Each row is a point on a landscape with many valleys, with its height.
A ball rolls from a point to whichever of its 2 nearest points has the largest drop for the distance, and stops where none of them is lower. Distance is the straight distance between rows; heights are no part of it.
Gizup (h 607): [-22  -5   6  -5 -19  -3   4 -19  -4   3  -4  -4 -12  -5  10 -16  15 -21
 -18  11 -12 -10  -6   4]
Fodi (h 448): [  9  -9  14  -6  -3 -24  -6 -11   0  -3 -10   0  -1   2  18   7  -1 -21
   6  11   1   2  -6  -2]
gisu (h 289): [  2  17  -9 -14  -2  15   6  17   0  -2 -17 -21   5 -20   4  21  14 -17
  -2  10  -9  17   2  -2]
Pozat (h 352): [ -5 -16  -1  -9  -6  -6  23   7  18   3 -24  -3  48  17   2  29 -14   8
 -17  10  -1  -2  14 -13]
lel (h 606): [  0   1 -21  -3 -31   5   8  16  -1   8  -7  -4  -9 -11 -11  -4  17 -20
  -2  19 -12 -11  -5  16]
Ruk (h 509): [ -7  -3  -4  -6  25 -31  -5  11  -5 -13  36   7 -19  11  15  -4 -20   6
  23   5  -2  -4 -30  -6]
tezub (h 305): [  8  -2  -4 -21  -6  13   1  -9  17  -5 -16   4   5  -6 -10   9  -6  16
  -5 -36   4  23   6  -6]
gan (h 341): [  5 -14  -5  -4  -8   5   2 -10  11   3 -15   8  11 -11 -23   7  -3  21
  -6 -13   8  12  15  -6]
zevig (h 507): [-18   0 -11   3 -23  20  15  -2  17  20 -15  -5  14   1 -29  -8  11  -5
 -14  -6  -6 -21  13 -12]
baga (h 592): [-14   0   0  -9 -15   5  17   2  17  -5 -24  -8  25 -13  10  26   6  -8
 -26   0 -15  -2   4  -8]
les (h 684): [ -9  -5  14   7  25 -31 -11  -2  13  -2  19   9  -7   7  13  -8 -15   1
  10  -9   4 -13 -13 -10]
mub (h 199): [  1   3  11  28  11  -5 -12 -11   6  19  11  16   2  14 -18 -15  -4   4
   1 -14  17 -19   0  -2]
Mak (h 174): [  6  15  16  12  33  16 -19 -17  -9   6   8   6   8  14  11   7  -6   3
   7 -12  24  17   0  -6]
nepim (h 65): [ -5  13  10  -4  15  23 -11 -24  -7   7   3   3   8  23   9   3  -4   0
  -3 -22  19  20   3  -9]
pupiz (h 188): [ 16 -14   0  19 -19   4  -4 -10  11   8 -18  17  11   1 -33  -6  -1  12
  -5 -18   3 -15   7  -7]
tep (h 391): [ -4 -19 -12 -18 -18  -8  13   5  25   4 -15   2  19  -7  -3  23  -2   4
 -10   0   4   8  14  -2]
Beli (h 567): [  3  18   2 -21   0  16  -5   4  -1 -17  12   3 -25  -2   1 -13   7   5
  -7 -39   1  22   5  18]
dizam (h 306): [ 11  14   0  17   6  22 -12  -5   4  15  17  21  -6   9 -33 -11   7  -5
   0 -31  25 -10   3  24]
zada (h 667): [-12  18  -8   3 -12  22  -7  -3 -31  -6  17   1 -27 -10 -12 -14  22  -5
  -9   2   0   6   0  21]
lom (h 408): [  2 -16  -1 -13  -7   8   1 -18  11  -3 -24   4  28  21   1  26 -10  -1
  -7  -7   6  17   1 -28]
lipi (h 470): [  5  -8   7 -13  -7 -20   5  -5   4   0 -18  -6   6   6  32  11  -8 -18
   1  13  -7   4  -7   4]
favo (h 159): [ -6  14 -25 -19  -4   2  20  28   9   8 -16 -19  16  -2   9  23  -1   9
  -5  11 -22   2   5  28]
Nov (h 551): [ -7  -4   8  19  -7   5 -12 -21  -8  10  -9   7   5 -10 -12  -7  12  -5
 -13   9   7 -10   9  -5]
Pav (h 366): [-14  10   3   0  -6  -4  -2  -3   6  15  19   5 -19  21  -2 -35   6 -12
  -5  -8   4  -9  -4   8]
kot (h 420): [ 18 -23  21   8  10  11 -20 -12   1 -12 -17  -3   7  -5  33  19 -16   5
   8   0  -2   9  -2 -22]
gur (h 402): [-28 -11 -25 -22 -17   8   9   1  -5   1  18 -11  -9  -8  -8   7  22  -6
  -3  30   2   6   9   2]
muvav (h 553): [-13  10   4  -7   3  21 -10 -15 -26 -16   7   0 -18 -12  20  -3  15  -3
 -12  -3  -1  24  -5  10]
fumup (h 110): [ 19  23 -10 -16 -13 -10  12  26  -3 -10  24   5 -22  11 -11 -15   5 -11
   7   1 -11   2 -30  14]
nef (h 327): [  0  15  -9  -7  -3  16   7   1   3   7  -2 -15 -17 -13 -20 -23  11   7
   0 -12  -8   4   5  15]
lebu (h 359): [  4  -1  16  21  10   4  -3 -26 -15  -6 -21   3  29  24 -16  11  -3   2
  -9  -2   2   4  -1 -31]
nevut (h 392): [  3 -11   6   3   0  11   0 -23   0 -13 -29   2  31  24  -5  22  -6   1
 -11  -7  -4  14  -5 -35]
nuvok (h 505): [  9  17  12   1  16   7  -6   1   8  -7   2  -1  -9 -10  10  -9   3   9
  -1 -22  -3  15  -9  -1]
kamu (h 145): [ -5  10  -6   0   0  20  19   8  15   5 -18 -21  18 -23 -24   0   9   8
 -15  -2 -14  -5  14  -6]
tok (h 239): [ 12 -22   8  26 -14  -4 -14 -24  -6   2 -15  25  15   6 -27   7  -5   9
  -3  -8  15 -11   7 -10]
Zepok (h 514): [ 14  16 -12   2   2  -3  13   5 -11  -1  16  -8 -24   0  -8 -27  -6  23
  20   5 -12   1 -20  10]
kadot (h 484): [ -8 -13  -8   9  13 -40 -10  17   2 -13  34  12 -21  -3   1  -1 -19   6
  21  -6  -6 -20 -23  -4]
mevu (h 469): [  1 -17  -5  11 -20   1  19  17  19  10 -22  -2  27  -8 -16   2  -1   3
 -16  13 -10 -28  17   2]
Vop (h 517): [-13   5  10 -19 -15   4  -8 -17  -4  -2   1   5  -6   8   1   0  11 -23
 -15 -20  11   7   3  -4]
zenag (h 213): [-19   1 -12  -4  -3  26  13  -8  11 -10  -7  -5  20 -15 -35  23  16  16
 -19 -17  -2   3  13 -21]
kosad (h 158): [ 10   3  -3   3   2   6   8  -7   8  21 -19  -5  21  13 -35  -6  -9  13
   6  -8   9   1  18 -16]
bikeg (h 690): [  9  -8  -3  12   4  -7 -20 -10 -20  14   2   6 -10  -5 -10  -4  -1   6
  21  16  20   8  14   7]
duni (h 107): [-14  16   4 -33  -9   5   3   4  -5  -1   0 -15  -7  21  20  -1   7 -35
  -2  -3   0  10   3  -4]
naf (h 531): [ 12 -17 -14  23 -16   3  -5   8  -4   9  -7   4 -12 -14 -10 -20   8   5
  14  18 -11 -21   4   7]
Vuri (h 541): [ 16 -17   3   0   7  13  16  13   9 -17 -29  -4  41   0 -15  26 -11  25
  -9  -2  -5   9  12 -26]
fomi (h 713): [  1  15 -10 -10 -25   9   4   1 -30  -9  33   9 -26  17 -10 -26  11  -6
   0  14  -7  -1 -19  12]
Ruz (h 483): [ 16  10   2  -5  10  12  -7   5   2  -4 -13  -9  -5 -15  10   3   3   6
   6  -7  -3  23  -1  -5]
dud (h 446): [ 15  -6   2  29  13 -27 -17  15  -7 -14  24   5 -19 -22  -8   4  -4  12
  23 -13  -6 -19  -6   2]
vala (h 397): [ 28 -17  -9  24  -6  -6 -11   8   5   1   2   6 -20 -16 -18 -19  -4  16
  27 -12  -9 -25   3  15]
Gog (h 368): [ -4  32   7 -17  10  24  -6   9  -8  -3   6 -16 -11   6   7  -4  15 -19
   0 -14   1  17   0  -7]
ras (h 457): [-27  13   9 -29 -16  19 -12  -7 -19 -13   8   5 -16  11  -4   1  13 -24
 -11 -25  12   0  19   2]
Befe (h 221): [  6   9 -22  -9   5   6  19  29  -2  -4 -17 -19  17  -9  21  27  -7  19
   3  26 -26   9  -3  20]
gafog (h 689): [  1  -6  20   7  16 -16 -15 -27   1   5   7  18   5  19   8   1 -11   0
   3 -14  20   1  -4  -7]
vutep (h 472): [ 20  13  -3  11  11 -24   8  20  -7 -13  12 -12 -12  -7   9  -3 -12  12
  28   4 -19  -5 -19  -2]
Lifo (h 248): [ -7  -1  -2 -24  -7  20  -8 -17   2  -1  -5  11   1  11  -1   7  -4   8
  -5 -37  19  27  12  -5]
Noze (h 520): [-18   4  -5  16  29  -6 -19  21   5  -2  32  29 -14  -7 -19 -11  -2  -7
  -7  -2  11 -22 -22  16]
Gov (h 389): [ 15   0  -1  12  -5 -25  17  25   0   0 -16 -16   3  -5  10  -3 -19  14
  18   6 -20 -16   4  14]
Susu (h 637): [-29   5   2 -13 -21   9  -3 -13 -19  -2  10  -4 -23   3   1 -17  23 -26
 -17   5  -6 -10   1   7]
gof (h 201): [ 14  12 -12  -4  -7  -5   0  22  -7  -7  39  19 -28  16 -17 -24   4  -6
   9   8  -3 -10 -31  13]
tirab (h 577): [ -4   5  11  28   3   2 -13 -20 -13   9   8  12  -8  -5  -5 -13  12  -6
  -8   2  12 -10  -2  11]
Nasot (h 309): [-25 -12   0   2   0  11   4 -21  -1   9  -6 -10  21  -7 -10   7  12  -5
 -17  25   2  -3  20 -20]
teba (h 490): [-11  18   5  14  31  -7 -12  14   4   1  28  10 -13  -1 -11 -15   7  -7
  -5   0   5 -10 -21   5]
Gubi (h 205): [  8  25  -6 -16 -11  -2  12  18  -6 -11   9  -5 -20   2   6 -13   8 -10
   0  -3 -13  10 -22  10]
Vesan (h 677): [ 11 -17  -4   5  -1 -15 -12  -4 -19   2  -8  -2  -7 -12   0   5  -4   6
  20  24   8   8  12  -3]
Miz (h 225): [ -9  -6   6  12   4  14  14  -6   1   0 -20  -9  33  -4 -19   3   0  18
 -18  10  -4  -2  18 -28]
dus (h 348): [ -3 -20   6  10   4   0 -12 -31 -14   4  -8  14   9  -5   0   7 -11  21
   0   1  21  10  18   1]
sodu (h 566): [-13  10  16  -6  13  -8 -10 -13 -12  -4  28   8 -17  16   9 -16  12 -27
 -11   6   5  -1 -15   9]
vibil (h 528): [-10 -10   0  20 -13  16  -4 -22  -4  11 -13  10  19   0 -29   0   8   4
 -19   3   6 -12  13 -13]
Fevi (h 704): [ 17  -6 -11  11  -2  10 -14  -3  -5  16  -4   5  -9 -12 -27  -9   5   9
  15   4  13   0  16  13]
puli (h 534): [  3  -1   0 -12  13 -19  -2   0 -10 -18  31   8 -22  18  27 -10 -15   7
  17   6  -3   9 -32  -1]
pulo (h 464): [ 20  11  -5  -5   7  -2   2  14  -2  -5 -11 -13  -7 -13  10   4  -2   4
  17   8  -7  19  -5   0]
lagu (h 508): [-10 -25 -15  13 -16  22   8 -10  13  11  -5  10  24   3 -39   4  12  15
 -17   3   3 -16  19 -15]
kava (h 536): [-11 -16  -9 -20 -11  -6  12   2   8  -9 -12  -7  11 -11  27  30   4 -11
 -13  25 -12   8  -4   9]
fitug (h 698): [ -4  18  -7  -5 -16  10  -7   8 -25 -12  40  12 -31  20 -12 -26  17 -14
  -7   3  -3  -3 -10  20]
fivol (h 416): [ -1  32  13  -7  18   7  -3  15   8  -3  10 -10  -5   8  11  -3  13 -26
  -5 -10  -3  10 -15  -8]
zon (h 683): [ -3  17  -2   6 -11  16 -11   1 -26  -9  30  14 -30   3 -11 -18  20 -11
  -9  -4   6   1  -3  30]
sof (h 406): [ 24  10  -6 -10  10 -20   6  20  -5 -11  17  -5 -10  19  29   9 -21  -1
  31  11  -8   7 -32  -2]
sol (h 183): [-14   2  -3 -19   0  21  -2 -21  -1   9  -7   0  11  21  -5   8  -6   7
  -4 -22  17  22  15 -15]
Paf (h 539): [ 12   9  -1 -16  11   0  -7   7  -2 -12  20   7 -26   5   8 -15  -3  12
   8 -21   3  25  -8  16]
Loted (h 460): [ -2  -9  -5  15   4 -29  -7   9   3   1  28  13 -25   5   0 -20  -9   6
  19  -1  -3 -22 -19   6]
meru (h 273): [ -2  20  -8 -12 -10   7  15  12   1  -4  -6 -15 -16 -10   5 -14   8   0
  -2  -6 -17  12  -8   9]
tonu (h 482): [ -2  -2  11 -11  -8  -8  -6 -17   1   3  -9   3   2   5   9   1   5 -20
  -7  -2   9   8   1  -7]
taz (h 697): [  4 -11  21  12  19 -36  -6  -1   9  -8   8  -1   3   4  23   5 -19  -5
  14  -8  -2 -17  -4 -18]
zizos (h 729): [ -1   4  11  21  39 -17 -14   4  13   3  17  14   8   6 -15   4 -19  13
  11 -25  14 -14  -5 -16]
Zeme (h 293): [ 12 -19   8  24 -15  -9 -21 -19   2   9   0  31  -2   2 -13  -3  -1  -4
   1 -13  20 -17   2   3]
fito (h 623): [ -8   2  12  19  30  -9 -13 -24 -29  -6  28   8 -16   2  18  -6  -3   1
   7  14  12  -1 -13  16]
zodi (h 739): [  1  15  11  13  39  -3 -13   0  14   0  18  19   7   9 -12   5 -13  12
   3 -30  21   2 -11  -4]
visu (h 356): [ 19  -1  12  13  -2 -31  10  17  12   3 -14  -8   7  -2   9  -2 -19   7
  15  -8  -8 -17   7  -2]
ribiv (h 462): [-20  -6 -12 -34 -10  14  -1  -3  -7  -7   3  -7 -11  -1  11   7  11  -6
  -4   3   6  23  11   0]
zan (h 304): [ 12   2   0 -29  -7  -9   2   6  -4  -9   4  -4 -11  24  36   7  -6 -23
   9  10  -5  19 -22   8]
Lepe (h 180): [-10   1   6  -6   2  -1   7 -16   8  19 -15 -10  15  17   7 -11  -9   2
  -1   1   3   6  10 -18]
luzos (h 417): [ -5   2 -21 -42  -8  15  11  17  15   1  -9 -14   1   0   5  19   1  -4
   5 -11   5  24  15   2]
reka (h 409): [ 14 -11  -3 -13   3   0  -1   5   1   1 -11 -17  -1  18  49  17 -21  -6
  21  22 -11  13 -12   4]
fibo (h 263): [ 21   6  -3  11  -5  18  -9  -8  13  12  -1  13  -2   3 -41 -13   6   1
   1 -33  10 -10   3  11]
meze (h 719): [  0  -4  19  28  37 -21 -21  -1   0  -8  19   9   9  -2   2  12 -17   9
  11 -18   9 -17  -1 -19]
lum (h 626): [ -9  -9 -13   0 -27  -3   8  10   6   8 -13  -4   8 -14  -7  12  16 -24
 -15  27  -9 -15   4   7]
fadu (h 530): [ -4  18   5 -16   5 -10  -2   3 -16 -13  32   6 -20  22   6 -16  11 -25
  -4  12  -3   6 -23   6]
Gapu (h 786): [-15  16  16 -17  27   4 -17   1   4 -10  33  14  -5  27   9  -6   4 -24
 -17 -21  15   8  -6  -1]
badat (h 479): [ -1  15   4  -4  10 -22   2  14  10   3  18   1 -14  15   6 -17   0 -13
   6   2   0  -1 -19   3]
Kud (h 419): [  2 -14 -14  -9 -18 -14  15  14  18  14 -17  -2  10  -4  -3   8  -8   4
   1  13   0  -2  15  11]
loni (h 506): [ -9 -14  -8 -18 -20 -23  15   0   2   0 -16  -3   5   3  29  15  -8  -9
  -6  23 -14   0  -7  21]
vene (h 471): [ 22  -5   5  20   7 -13 -17   1  -7 -12   6  11 -20 -27  -7   1  -3  19
  16 -16   4   0  -3  13]
vog (h 342): [-29  -9 -14 -15  -9   3  22   3  20   1   4 -13  11 -11   7  15  12   3
 -15  12  -6   0  13  -4]
gor (h 414): [ 16  -8  14   6 -14 -32  -9   0   6   2 -12   9   1  -4   4   6  -1 -25
   5   6   5 -11  -7  -2]
pur (h 537): [  5  18  -5   5  15   2   2   0  -9   5  13  -8 -20  -2  -5 -27  -2  22
  16  -3  -1  10  -3  11]
Seb (h 751): [ -8  15  15  13  32   3 -11 -11   4  -4  20  27  12  18  -9  10  -8   0
 -12 -28  25   2 -18   0]
gudez (h 648): [  6  -9 -11   5 -19 -15   4  11 -10   9 -15  -6   6  -7  -2  10   7 -20
   4  44  -6 -13   2  10]
Pim (h 220): [ 11   2  -8  -6   4   4  20  28  19  -1 -21 -16  31 -22 -10  31   2   9
 -11  11 -11  -2  18  10]
nim (h 318): [ -5  -9   1  -2  -4 -10  25  16  15  13 -27  -8  43  10   1  14 -14  11
 -15  14  -5 -15  21   3]
Ziva (h 565): [  4  12   4 -23  -7 -12  10  -4 -19 -19  25   2 -16  23  20 -11   2 -22
   0  18 -13   5 -33   3]
Soze (h 708): [  4  -6  21  23  12  -6 -11 -37 -10 -10  -5  22  17  16   0  13 -13  10
  -6 -19  15   1  -6 -10]
nika (h 415): [ 17   0  13  17  22  -7 -13   4  -7 -12  -1  -9  -7 -11  25   3 -10  10
  21   1  -6   6  -4 -13]
kalu (h 422): [ 24 -21  -2  35  -6 -21 -18  13 -11  -4  12   2 -16 -16 -10  -4  -5   6
  30  -7  -8 -30   9   0]
rifon (h 259): [-33  -9 -12  -8 -17  23   9  -9  14  -1   5   1   6 -16 -24  10  19   9
 -20 -14   3 -11  15 -12]
seza (h 351): [ 18  -4   1  14 -11 -14   2  12  19  15  -6   4  -7  -1  -9 -20  -4  -1
  12  -8  -3 -20  -1   5]
fazu (h 601): [  1  10   8  14  19  -3 -13 -11 -23 -12  20   7 -21  -7  15  -6   3   8
   6   5   5  11 -16  15]
tolu (h 271): [  4 -12  -5  -1  11   3  15  29   2  -6 -20 -19  27 -10  27  25 -12  17
  -3  29 -18   0  11   6]
lodem (h 608): [-14   7   0   0 -13  -2  22  12  15   3 -27 -12  22 -12  13   9   1   1
 -23   6 -21  -9   5   6]
luvil (h 529): [ 13 -18   9   2   5  13   6   5   8 -13 -30  -6  31  -3  10  21 -17  20
  -6   0  -6   8  10 -28]
depap (h 367): [ 20  -1  -2 -16   4 -11  -1   7 -10  -7   5  -8  -8  21  38  11 -18 -11
  29  19  -7  16 -24   0]
petag (h 709): [ -1 -12  25  25  33 -30 -16  -2  -5 -13  16  -5  10  -2  15  10 -16  -2
  10  -7  -5 -26   0 -28]
lezu (h 496): [-17   8  -4   3 -18  14  10  -3  10  20  -9  -9  -2   0 -16 -20  11  -7
 -11  -6  -4 -14   9  -3]
kule (h 307): [ 11  -6   3   3   5  -3  14  22   4  -7 -27 -17  19 -15  21  13 -16  18
   2  13 -17   0  12  -1]
bufa (h 210): [ -6  11 -20 -27  -4  13  24  23  23   2 -18 -20  15  -8  12  22  -2   8
  -7 -10 -16   7   8  17]
Vakav (h 379): [ -8 -21   0 -16  -4   1  13  -9  17  -1 -20  -3  39  17  10  32  -9  -3
 -12  10   0   7   9 -22]
guv (h 418): [ 11  -1  -1  11 -12 -17  19  28   5   4 -26 -12  13 -11   3  -1 -13  13
   1  11 -23 -24   9  21]
guzud (h 357): [-32 -15 -14 -10  -9   8   2 -13  -1  13   9 -11   4  -4 -10   5  20 -10
  -9  28   6  -4  17  -7]
miv (h 413): [-18  -4 -15 -10   2  14   3  -9  -1   8   0  -8  -6 -12  -5  -8   6  19
  -2   5   4  18  17   3]
Selug (h 437): [-24 -11 -20 -33  -7  10   8  -4 -11 -10  12 -12  -8  -4  13  12  13  -5
  -3  24  -2  20   2  -1]
Momal (h 454): [-30  -4 -11  -8  -5  14  -1 -21 -19   5   7  -5 -16  -4   4 -16   8   8
  -8  11   3  12   9   9]
Mekeb (h 499): [ 14  -2  -3 -13   4  18   0   7  16  -7 -21  -9   4 -15  16  16  -4   9
   0 -11  -6  25   3  -7]
Zol (h 513): [ 15 -14   5  -3   3  19  -9  -4  12 -10 -22  -1  13  -9  16  21 -12  13
  -1  -8   0  22   4 -20]
lalog (h 511): [ 13 -18 -14  22 -15   6  10  20   4  10 -17  -5   1 -18 -12 -17   4   4
   7  23 -21 -29  11   8]
vasit (h 461): [-15  -1 -13  -4 -16   2  11   0   4  21  -8 -12   0  -1  -5 -15   5  -3
  -1  17  -4  -3  11   2]
nopa (h 555): [  1   9  11   2  13  -4  -7  -4  12  -7  18  25 -13   3  -3 -10  -5  11
 -11 -40  15   6  -9  15]
des (h 445): [ -6  -4 -11 -42 -10  12  -2   7   1  -2  -3  -8  -7  10  18  11  -1 -12
   4  -5   9  30  10  -2]
daf (h 449): [ -7  -9 -23 -16 -20  -8  18  12   8  11  -6  -9  -2  -4   0  -1   0   4
   2  21  -6   4   6  14]
raf (h 310): [ -3 -22   4   2  10   4 -14 -24 -11  -4 -11   4   9 -12  11  12  -6  18
   0  10  13  18  15  -9]
zifo (h 552): [ 16  -1 -10  21 -13 -11  -2   7 -17   5   5  -1 -18  -6  -8 -15   4   0
  20  25  -7 -16 -12   4]
Nin (h 588): [ 12   4 -22   8 -29   0  12  20  -2  13  -7  -1  -9  -1  -8 -12   9 -14
   9  24 -21 -21 -14  18]
ger (h 369): [  4 -17 -16 -19 -13   2  13   6  28   0 -12   1  15 -17 -23  18   1  15
  -7 -11   5   9  15  -2]
Zad (h 526): [-11  -3   2   2  -6  10 -12 -19 -17 -10  -1   9 -11 -24   7   3  13   4
 -15  -2   7  16   2  11]
belu (h 578): [ -3  18   8   7  15  13 -11  -9 -23 -11  18   8 -18  -5  12  -4   9   1
  -7  -9  11  19  -4  20]
napip (h 182): [ -7   5  -7   0   4  25  18   3  11   0 -13 -16  29 -16 -33  15  13  13
 -17   0  -7  -1  18 -22]
nur (h 571): [ 19  12 -14  19 -14  -3   6  20  -5   9   5  -3 -14   0 -11 -20  11 -14
  16  22 -16 -23 -22  10]
rova (h 595): [-15  12  19  15  17  -2 -13 -21 -13   3  23   9 -11   4   4 -12  14 -20
 -14   4  10  -7 -12  10]
Mizu (h 242): [ 12   9  18  21  28   1 -15 -13  -9   6  -3   0  11   3  -1   3  -8   9
  11  -7  16   5   7 -17]
zonen (h 251): [  1   8 -11 -13   3  14  13  22  13   2 -16 -20  29 -13   0  36   8  -6
  -7  14  -5  10  16  -4]
tutir (h 487): [ -9 -15 -10   8 -20  10  22   4  21  14 -18  -1  27   1 -26  -1   3   6
 -19   5  -8 -23  16 -12]
dunep (h 378): [-20  -7  -9 -10   1  11  10  -6   7   1  -6 -14   7 -13  12   3   4   9
 -10  13  -7  14  13  -9]
fefak (h 580): [ -8  -9   9  12 -15  -9  -4 -18  -5   3  -8   3  -5 -12   4 -10  13 -16
 -12  19  -7 -12  -5   0]
nepem (h 458): [ -7  26  14   4  29  -3 -12  12   6  -5  21   3  -7   0   1  -6  13 -18
 -10  -5   3  -1 -21  -7]
zitoz (h 377): [ 25  -8  -8  19  -5 -11   0  16  20   8   3   4 -17  -5 -15 -25  -4   5
  23 -11 -11 -29  -4  14]
Pazez (h 314): [ 11  -8  15  21  -9 -23   0   3  15   5  -8   7   1  -2  -2 -14 -10   4
   5 -11  -3 -22   2  -8]
zubo (h 447): [ 10  14  -1  -9  11 -26   5  19   2   0  15  -4 -12  18  14  -8 -10  -8
  23   8  -1   3 -21   3]
Beru (h 308): [-29  -9 -13  -7 -18   8  23   3  27   2   3  -7  19 -11 -13  17  17   4
 -22   2  -6 -13  15  -9]
Muvu (h 527): [  3  10  12   7   9  -2  -5  -7  11   1   2   9  -6  -4   0 -14  -3  14
  -3 -26   5   6  -3   1]
saso (h 425): [ -5   1  -4  12   4 -10  -6   9  14  13  27  16 -22  14  -7 -35   1  -1
   5  -4   2 -20 -14  11]
bef (h 354): [  3  16   2  -2  -1  14 -13  -4  -7  12  12  10 -12   5 -20 -10  12 -11
  -3 -21  21   5  10  17]
Luku (h 260): [ -7  -6   8   0  -3  -9  17  -3  10  16 -25 -12  29  11   9  -3 -14   0
  -6  12  -4  -7  15 -11]
Vorol (h 439): [  5 -13   8 -15   3  -6   5  -6   6   2 -17 -12   4  15  47  12 -17 -14
   7  17 -15   5 -10   3]
kos (h 561): [ 12   5  -1 -17   8 -13  -7   8  -7 -19  27  14 -27  15  15 -13  -7   5
  11  -7   2  20 -19  10]
masov (h 337): [ 11 -15   1  12 -18  -9 -21  -8  -1   6   2  25 -18  -5  -9  -8   7 -10
   4  -5  14  -8  -1  12]
Mekaz (h 390): [-18   7 -19 -38  -6  22  12  12   7   2   1 -19  -9  -6 -11   3   9   4
   2 -17   2  12  18   3]
Fozun (h 574): [-27   2   2 -18 -20  10  10  -9   7  -5 -15  -7  12 -10   2  19  14 -20
 -22  -8  -5  -4   4 -15]
rofog (h 444): [  7 -12   2  14 -18 -14  16  26   8   8 -28  -3  22  -9  -1   5  -8   5
 -10  14 -16 -33  15  15]
dat (h 181): [  6   6  -9  -8  -6  10  20  16  20   0 -23 -17  14 -25 -17   7   3   8
 -10  -4 -15  -2  11   7]
suvu (h 177): [-11   6   6  -4  15  28 -15 -25 -17   2   5   1  -3   8  23   4  -3   3
  -3 -10  18  26   9   7]
Voz (h 407): [-16  12   1 -16 -10  17 -12  -7 -20  -1  15   7 -18  10  -8  -8  12 -12
  -9 -18  21  12  20  18]
Zif (h 498): [ 10  -5   0   8  -2  -2 -15  -7 -15 -11  -4  10 -17 -28   3   3   5  13
   2  -2   4  17  -1  11]
kubo (h 549): [-25   4  10 -17 -19  11   0 -25  -3  -6 -10   2   6   7  -3  13  12 -22
 -22 -23   4  -2  -1 -17]
zole (h 325): [ -9  25  -4 -18  -1  24   1  10  -8  -4  -7 -21  -7 -12   4   7  19 -17
  -3  -2  -5  16   3  -9]
popi (h 647): [-11   3   8  21  34 -15 -14  -9 -11   2  33  14 -11   7   8  -8 -12   9
  12   0  21  -5  -7  15]
Bug (h 649): [  5  17 -14  -3 -14  13   4   4 -25 -11  10  -3 -26 -17 -13 -13  16   7
   0  12 -12  12 -15  11]
lumes (h 666): [-21  -8   9   7  40 -24 -17  -5  -1  -5  32  15 -10   7  12  -4 -16   1
   8  -3  11 -12 -17   2]
suvud (h 266): [  8 -10  15  33   1 -14  -6  -8   8   8  -2  12   6   6 -15 -18 -15  17
   5 -18   4 -30   6 -12]
vesa (h 625): [  0  16  -6  -6 -16   3  10  -7 -32 -12  13  -4 -18  -3   7 -13   7   2
   0  24 -14   7 -28   1]
kufim (h 246): [ -6  -9  11   2  21  19 -17 -34 -20   0  -1   3   1  -3  25   8  -5   7
   0   4  15  21   7   4]
Mizi (h 323): [ 12   5  19  32  12   1  -2 -10 -14   3 -17   0  26  14 -29  -4  -5  13
   0  -3   6 -11  10 -27]
zav (h 599): [  6   8  -3 -11 -10 -12  12  -6 -23  -8  11  -4 -13  11  18  -7  -5  -4
  11  25 -11   6 -28   0]
fon (h 491): [ 24  18 -11  -2   4 -14  14  14 -14  -9  20  -7 -18   1  -1 -11 -13  17
  31   7 -12   2 -27   0]
fusa (h 265): [-15 -21   9   8   4   4   9 -13  -1   1 -13  -6  30  -5  -7   5   0  11
 -17  26   2  -4  21 -25]
rete (h 386): [ 20 -13  21  18  18   2 -18   2  -8 -16  -9 -15   2 -10  35  15 -16   5
  18   5 -11   1   1 -22]
dakes (h 288): [ 17   3  19  33  20  -5 -11 -11 -15   6  -2   6  17   9 -23   2 -13  18
  16 -11  18  -9  13 -16]
Nefab (h 443): [ 23   8   5   4  11 -12   1  18   1  -6  -7 -13  -3  -4  23   6 -11   0
  22   4 -10   7 -10  -3]
topig (h 228): [  0   9   2 -36  -8   3   4   7  -4 -10   7 -10 -13  27  33  -1   0 -29
   1   0  -7  18 -10   5]
fune (h 664): [  9 -16  -2   6 -10 -15  -4   1  -8   4 -14  -3   2 -15  -4   7   3  -8
   9  31   2  -2  10  -4]
fad (h 282): [ -9   5   9   8  -4  -4  -2 -17  10  21   3   8  -1  20  -8 -24  -1  -2
  -5 -14   9  -8   1  -4]
mobe (h 489): [  9 -29 -11  17 -14   8  13  25  13   6 -14   0  20 -19 -20   1   7   7
  -5  28 -10 -30  21   1]
bame (h 764): [-14  17  18   1  33   7 -15  -9   1  -6  28  25   9  22  -5  10   0 -20
 -21 -22  27   4 -14   3]
bipem (h 670): [ -6  -3  18   7  24 -12 -16 -24  -7   0  22  20  -5  16  10  -2 -10  -3
   1 -11  27   3  -5  14]
Bezez (h 375): [ 14 -14   7  11 -19 -24 -16  -1   3  -1   1  19 -16  -8  -2  -4   7 -19
   5   2   6 -13 -12   5]
lipan (h 361): [ -7  10 -20 -24 -12  20  12  11   9   8  -5 -19  -9 -14 -24  -8  12   0
   1 -10  -6   2  14  12]
dinis (h 227): [ 25 -12  -8  10 -14  15  -6  -3  17  15 -15  11   4  -5 -38 -11   5   0
   5 -18   3 -18   9   4]
sope (h 345): [ 18 -13  16   9   8  -2   0  15   6  -8 -25 -16  15  -2  37  16 -25   9
  10   4 -16  -1   4 -13]
vefep (h 94): [  5   5   1  -7   3   4  10  -7  12  16 -20  -8  22  18 -10  -2 -13   9
   3 -10   6  10  14 -21]

Where does a ball stop that starts at each point below?
meze => mub
baga => pupiz
lom => vefep
ras => pupiz
luzos => fumup
Momal => kamu
nopa => rete
lezu => nepim
nepem => kamu
luvil => rete
ribiv => kamu
Beli => rete

Call two points neighbours if one is among the 2 nearest of the other. Go from one point of each pair to the other, from neighbour to neighbour, staying as low as possible. Name the highest point that can't be avoided.
pupiz, duni => lipi
mub, vefep => zevig
nepim, vefep => gan
